Points, in no order, along strands that fork, close into loops and pass close to each other.
Points whose rows are less than 78.1 apart are linked; no others are. Some points are linked to none.
<1166>: [ 32 -10  -8  -1  25  -5   2 -37 -20 -17  12  10  -6 -11 -14  -6  15  -7
 -54  12]
<354>: [-10  -7 -19  14 -17   0 -25 -44  22  26  40  21 -26   8  17   8  23  18
  -8  55]
<658>: [ 32   1   0 -42  31  35  14  18   3 -20 -40  -4 -14  -5 -14 -11   8  18
  30 -11]
<251>: [ 27   3  -9 -25   2 -19  38  36 -40 -48 -31 -39   9 -54 -18  -9 -40  23
  34 -33]
<391>: [-34 -22  27  49  23  -1 -23 -76  29  22  49  -5  17  30 -56  -5   4   1
 -66  67]
<151>: [-51 -20  60  30  20 -31  -2 -62  -9  20  46   1   9  22  -6  25   2 -12
 -29  50]
<711>: [ 21   6   7  25 -23   1 -11  -8 -19  -9 -24 -15 -14  13  -7   6  15 -25
  -4   4]
<991>: [ -4  -2 -10 -19  -3  40  -8  41  13 -18 -35  22  -3 -52  42 -16  33   6
  19 -24]
<306>: [-16  32 -36 -44  -6  64 -13  46  19 -44  10   1  17 -37  47 -15  23   9
  33 -30]
<455>: [ 11 -17  -6 -11   4  15  16  40  -5 -37 -21  18  -5 -51  19   7   2   4
  15 -28]
<80>: [ 21  12  -5 -13 -12 -10   0   9  25   6  -6  29   1  -6  15 -12   9  -4
 -14 -15]
<268>: [  3 -15  14  19 -21 -39  12 -22 -12  23   3  14   3  -8  -1  15 -24   6
   2 -25]
<39>: [-21  40 -31 -35   1  24 -24  11  16  -4 -24 -17 -29  -7   5  13  41  34
  19 -29]
<454>: [-12 -34 -10  25  -8  12   1 -39  -1   7   2  21 -13  43  22  26   8 -15
 -14  15]
<835>: [ 16   2 -15 -30 -14 -20  17  58 -13 -46 -17 -10  29 -54 -14   7 -37   2
  34 -43]
<1143>: [-13 -39 -12  19 -12  -2 -26 -49   4  47  15  28   4  58   6  40  15   4
 -24  23]
<1162>: [ 27  13  15 -28  22  15   7 -22  22  15  -7  30   5  19  26   7  21  26
  20   3]
<1174>: [ 11 -21  33  -9   6 -13 -10  -3  -7  42  16  15 -15  22   7   2 -10 -16
   4  22]
<449>: [  0 -20  29  20  21 -18  14 -12 -25  17  -2  -7 -18  13  -5 -20 -20 -21
 -21  18]
<275>: [  1  -8  22  29  -6 -27  14 -30  42  14  20 -13  -3  38 -27  -4 -12 -10
 -38  29]
<458>: [ -2 -20  38  32  -8 -25  21 -31 -32 -22  13 -34   4   5 -50   8   1 -45
 -38  31]
<1036>: [ 15  11  17  10   7 -14  -5  22  12   0  -6  -6 -20  -7  34  21  21  29
  17 -12]
<957>: [  5  19  -2 -30   4   0 -31  29 -11   4  -9   6  -7  10  23 -17 -25   2
  24 -25]
<402>: [  7  31 -35 -31   1   1 -23  -5   9  15   2   0 -28 -10  -9   0  25  29
   0  -9]
<680>: [ 14  -2  22   7  22 -31  41 -39 -16  -9  25 -23  20  20 -36   2 -26  -3
 -31  11]
<220>: [ -9  13 -29  10 -14   2   6 -21 -16  -3 -22  -5 -17   8  -7  21 -17  19
  15 -37]
<430>: [-35  25 -36 -39 -23  78 -72  64  28  -3  -5  -3  31 -34  35   4  16  35
  50 -44]
<1122>: [ 48  18   4 -17  11 -18  25 -10 -27 -19  26 -11  17  -3   7  -5 -14  17
  -6 -22]
<691>: [  7  10 -35 -32 -18  72 -19  51  18 -16 -14   1  -3  -8  -1 -10   6  11
  55 -25]
<377>: [ 22  14  16   0 -24 -39  11  23  10 -19 -27   8   8  -1 -20   9 -34 -29
   7  -5]
<779>: [ -3 -22 -34   0 -19   0 -27 -21  17  47  28  22 -15  15  53   7  51  14
 -19  45]
<619>: [ 30  24  -1 -37  -6  28  -3  52  10  -8 -19 -27  18 -32   6 -24   5  23
  26 -48]
<866>: [ 14  26 -26   4  -4  22  12  12   5 -37 -17   2   3  27  15   0   3 -16
  26  -7]
<897>: [ 39  20   1 -19  -8   3  -2  26 -24  -4 -34 -16   3 -30 -16 -23 -19   6
  27 -30]
<557>: [  9  28 -10  -6  36  -8  19  13  29  11 -34  16 -25 -11 -11   4   8  18
  24 -16]
<715>: [-22  -1  44  30  -7 -47   3 -29 -20  29  19  -1  28  29 -29   9 -31 -43
 -21  13]
<1184>: [-25  31  -6 -19   7  86  -1  68   5 -31 -36 -26  43 -81  10 -24  -4  16
  62 -41]
<340>: [  5   0  15  40  24 -53  59 -16 -24 -29   9 -34  41  17 -43  -6 -34 -29
 -26  19]
<600>: [-16  29 -39 -18 -13  24 -27  31  13 -34 -23   5  -2 -30   6  11  16  18
  13 -48]
<574>: [-25 -33  31  35  32 -17   4 -54  -8  19  25  -1   6  28 -23 -22 -25 -30
 -63  36]
<124>: [ 40  -5  -2  -9   8 -26   8  10 -33 -16 -29 -17  -6 -21 -45 -13 -31  -7
   2  -8]
<1034>: [ -4  11   5 -36 -21  -2 -40 -32   2  40   3  23   2  36  31  21  40   8
  -4  18]
<764>: [ 17  -4 -21 -26 -44  39 -15  54  20  15 -21   9  -9  -6   6  -8  25  -7
  24 -23]
<174>: [ 27  10 -13  23 -10 -18  -6 -16 -26 -18  -8 -16 -13  -5 -45  -1 -21 -21
  -6  10]
<929>: [ 25   3   0   1   3   4  30  13  -7 -28 -10 -19 -17  14  -5   3  12  -6
   4  -1]
<505>: [ 17 -10   1 -16   8   3 -38   7 -11  26   5  27 -23   8  27  -8 -10   7
  21   3]
<181>: [  7  -5  32  14 -14 -60  11   8  -7   3  11   1   8  -1 -28   7 -35 -44
 -16   6]
<784>: [-12  22 -17 -35  -8  33  30  12   9   5 -24   8 -19 -19  16 -21 -11   9
  51 -12]
<381>: [ 43   5 -15  22 -17  23   7  14 -17   3 -42   6   5 -27  -6 -19   4  11
  18 -34]
<1084>: [ 37   7   5 -19  17 -17  14 -24  -3   8  25  28  26  16  11  17   3  21
  -1 -14]
<917>: [  9 -14 -11   0  30 -12  -5  -5 -16 -30  16  25 -17 -14  16 -11  -9  -3
 -31   3]
<761>: [-43  -5 -48 -20  -5  14 -42  15  -7  34  -9  14 -34   5  38  21  34  15
  25  -3]
<263>: [ 29   0  16  21  -4 -33  18 -25 -37 -42  -5 -42   1 -14 -54  -3 -21 -31
 -31  19]
<1164>: [ -8   0   4   4   8  -2  -2  -4  -9  -1  33 -10 -27  34  14  10  23 -33
 -12  38]
<469>: [ -8  23 -39 -32  25  35 -55  31  16   5  12  17 -11  -3  59  -2  44  25
  13   5]
<1105>: [  0  17 -20 -10 -22  18 -25 -19 -11  14 -10   7  -8  26  33   1  40 -11
   2  12]
<1173>: [  4  -6  -2  -3 -12 -25  17  11 -10   1 -19   2  -2 -10  -9  11 -30  22
   7 -53]
<14>: [ 10  33 -34 -23 -20  30 -31   9  11 -22  -5  27   0  21  27   0  22 -14
  20   5]
<1027>: [ 30 -44  50  12   8 -35  29 -23 -11 -37 -14   1  21   5 -27   3 -35 -32
 -47  13]
<1136>: [ -2 -18  -9 -14  14  -4 -14   5  -6 -36  -6  29 -28 -39  25  19  10   9
  -5  -2]
<104>: [-13   4  27 -31 -15 -15   2 -11   2  22   3 -22 -27  21   9   3  -8  19
   8 -14]
<87>: [  3  -3  36   6   2  -8  15 -76 -16  21 -22  -8   1  33 -31  -6 -16  -8
 -15  19]
<727>: [  8  17 -25 -30  12  21 -25  35  29  24  10   6 -30   4  30 -23  43  -2
   7  18]
<946>: [  1  26  -8 -49 -17  22  10  58 -22 -28 -38  -4  33 -44 -21   1 -25 -11
  53 -48]
<1179>: [ 18   2  11 -26 -29  -5   3  39  14 -22 -34   3   7  10 -11  13 -11 -23
   7 -38]
<982>: [-26  21  -4 -16 -23  85 -14  67  38 -35 -36   3  30 -57  42 -16   7  24
  51 -39]
<173>: [-25 -18  59  48  20 -20  44 -45   0 -10  33 -35  64  42 -67 -15 -20 -38
 -56  45]
<818>: [  0 -13  -1  15  17 -16 -35 -44  12  55  12  -7 -19  36   9   1  17  31
 -37  21]
<883>: [ -3 -54  47  39  35 -31   5 -15   2  19  28  -9   9  23 -55 -26 -43 -21
 -56  29]
<852>: [-39  -6  53  71  10 -28   8 -48  25   9  62  -6  44  28 -30 -10 -27 -21
 -45  57]
<200>: [-21  26 -28 -32 -35  34 -17  59  -1 -35 -33  -7  19 -57  -3  -1  -3   3
  33 -59]
<579>: [-30 -19  33  84  15 -41  25 -45  11  16  41 -13  11   5 -27  -1 -35 -13
 -30  34]
<88>: [ -6  18 -31  20   1   6  -5 -31   4  -1 -31  26 -19   0   8  34  19  26
  11 -15]
<961>: [-14  35 -26 -19  28  28   2  60   3   5 -18 -16   0 -43  -8   1  20  35
  54 -50]
<1072>: [ 19 -10  -9 -42 -17  31  21  57  12  11  -7 -14 -10 -27  -7 -13  24   9
  29 -29]
<55>: [-26 -11 -59 -11 -21   3 -43  -7  -1  39  19  12 -35  -9  40  14  45  33
  -4  24]
<45>: [  7  12  21 -23  12 -24  -2   4 -27   4  11 -12  -9  31  13 -11 -42   5
  14 -15]
<1005>: [-12 -20  18   0  27 -17 -24 -36 -15  22   0   1 -16  29 -24 -11  -4 -30
 -58  27]
<48>: [-46  35 -22 -45 -20  57 -49  44  19   1  -9   3  16 -24  62  18  45  29
  48 -21]
<508>: [ -6 -19  24  32 -13 -42  33  -5  -5 -12   1 -12   4   6 -23 -20 -62 -51
 -26  25]
<773>: [ 22   5 -29 -38 -13  46  14  45 -18 -32  -9  -9  -8 -14 -16 -10 -21  -6
  48 -10]
<252>: [-68 -40  59  77   5  -6 -13 -50  32  26  73  -9  54  36 -35   4  -3  -8
 -49  63]
<778>: [  2 -10   2  27  10  -1   8 -28   2  -8 -16  27 -22   8  11  21  -1   6
  19  12]
<997>: [ 42 -10  22 -15  13 -31  59 -10 -21 -21  11 -25  35   8  -9 -15 -28  -2
 -22  -7]
<1113>: [  0 -21  27  49  -5  -7  24 -49 -24  -9  36  -4   8  14 -17   5   4 -27
 -27  39]
<1057>: [-11 -16 -43 -14 -10  40 -27  40  10  31 -16  35 -14   6  21   8  26  14
  35 -17]
<617>: [ 20  14  -8   7  13 -11  57  29 -15 -36 -25 -18   4 -30  -1 -10  -4 -21
   9  -1]
<847>: [ 10 -33  42  41  25 -33  46 -26 -22 -15  28 -45  65  35 -61  -6 -54 -34
 -43  32]
<288>: [ -1  -3  23  47 -15 -38  -1 -42  -8  29   6  19  21  16 -14  18 -12  -6
 -24   1]
<967>: [ -9  -6 -17 -17  14  17  -1   9   2 -12  -1  44 -15  -6  37  24  36  -1
  16   9]
<374>: [ 13 -16 -12  16 -15 -29  53  14 -19   2  12 -18   5  20 -31  -8 -27 -20
 -12 -14]
<72>: [-20 -28  32  58  -1 -39  35 -33   0 -18  22 -29  -2  15 -18 -12 -59 -13
 -27  32]
<971>: [-12  12  24  41  11 -26  -7 -40  24  34   6  -6 -16  30  -3  -1   9  11
 -23  36]
<462>: [  3  34  12  23 -18 -16  -3 -28  28  10  17 -24 -31  20  15   1  12  11
  -2  28]
<426>: [  9 -12  56  39 -15 -36  43 -43  30   1  23  -7  33  19 -39  -4 -28 -11
 -40  31]
<538>: [-18  26 -29 -20  14  68  -3  76  16  -8 -29  -9  15 -71  -4 -23  23  23
  42 -44]
<932>: [-28 -29   0  33   7 -17 -41 -60  26  64  26   9  -1  58   5  23  25  31
 -38  48]
<663>: [  5 -11 -25  -4 -10  -6  40  30 -18  20  15   5  -4  -3   7 -13 -13 -13
  10 -18]
<1054>: [ 15  27 -26 -18  36  28  -4  41   5  -5 -33  12  -8 -24 -20   3  14  14
  38 -21]
<476>: [  3 -18  -1 -10 -20  13 -21  19   1  19 -19  12 -20 -41  45 -12  36  15
   5 -16]
<859>: [-19   5  -6 -38  -7  48   8  58  24 -43 -17  22  13 -57  46 -15   0   9
  42 -34]
<397>: [-44 -39   9  54  20 -14  -1 -67  15  11  42  12  -1  25 -17  -2  -5  -1
 -62  42]
<128>: [-14  27 -18 -45   2  34 -42  42  -3 -14  12  -1  -9 -25  43  -2  31  16
  37 -14]
<311>: [ 33 -14 -24  22 -12 -38  59  17 -23 -31   2 -20   9 -30 -29  -9 -24 -21
  -4   0]
<1091>: [-19  13 -30 -21 -26   7 -36   0  -6 -14 -25  15 -17  -5  35  12   7  10
  -3 -37]
<136>: [-15  -5 -12 -20  21  -5  -9  18  25  19  22   9 -30  36  34   1  22  -9
  -2  23]
<1103>: [  0   0 -22   0  10 -16 -25 -14  -2  35   5  -2 -28   7  -9   0  22  16
 -27  -2]
<119>: [-25 -16  12  34  -3 -15 -16 -58 -27   8  46   2  -9  25   4  23  -1 -17
 -15  52]
<487>: [  0  10   4 -47   6   3 -26  -8  16  40 -18  23  -1  22  46  21  37  39
  21 -10]

A fork is a point with three links, a tip a point with one. Leave the first point through the second and follow the links. Name the first fork or tip that comes.
<818>, <932> | <181>
<715>, <288> | <818>
<997>, <1122> | <929>

A piece is all that can be reached along the links. How many separate loops has the piece of each point below (a circle has one, a figure eight two, a Y none), and how many tips (points with one link)?
<136> | loops 0, tips 7
<119> | loops 0, tips 6
<778> | loops 0, tips 6
<883> | loops 0, tips 3
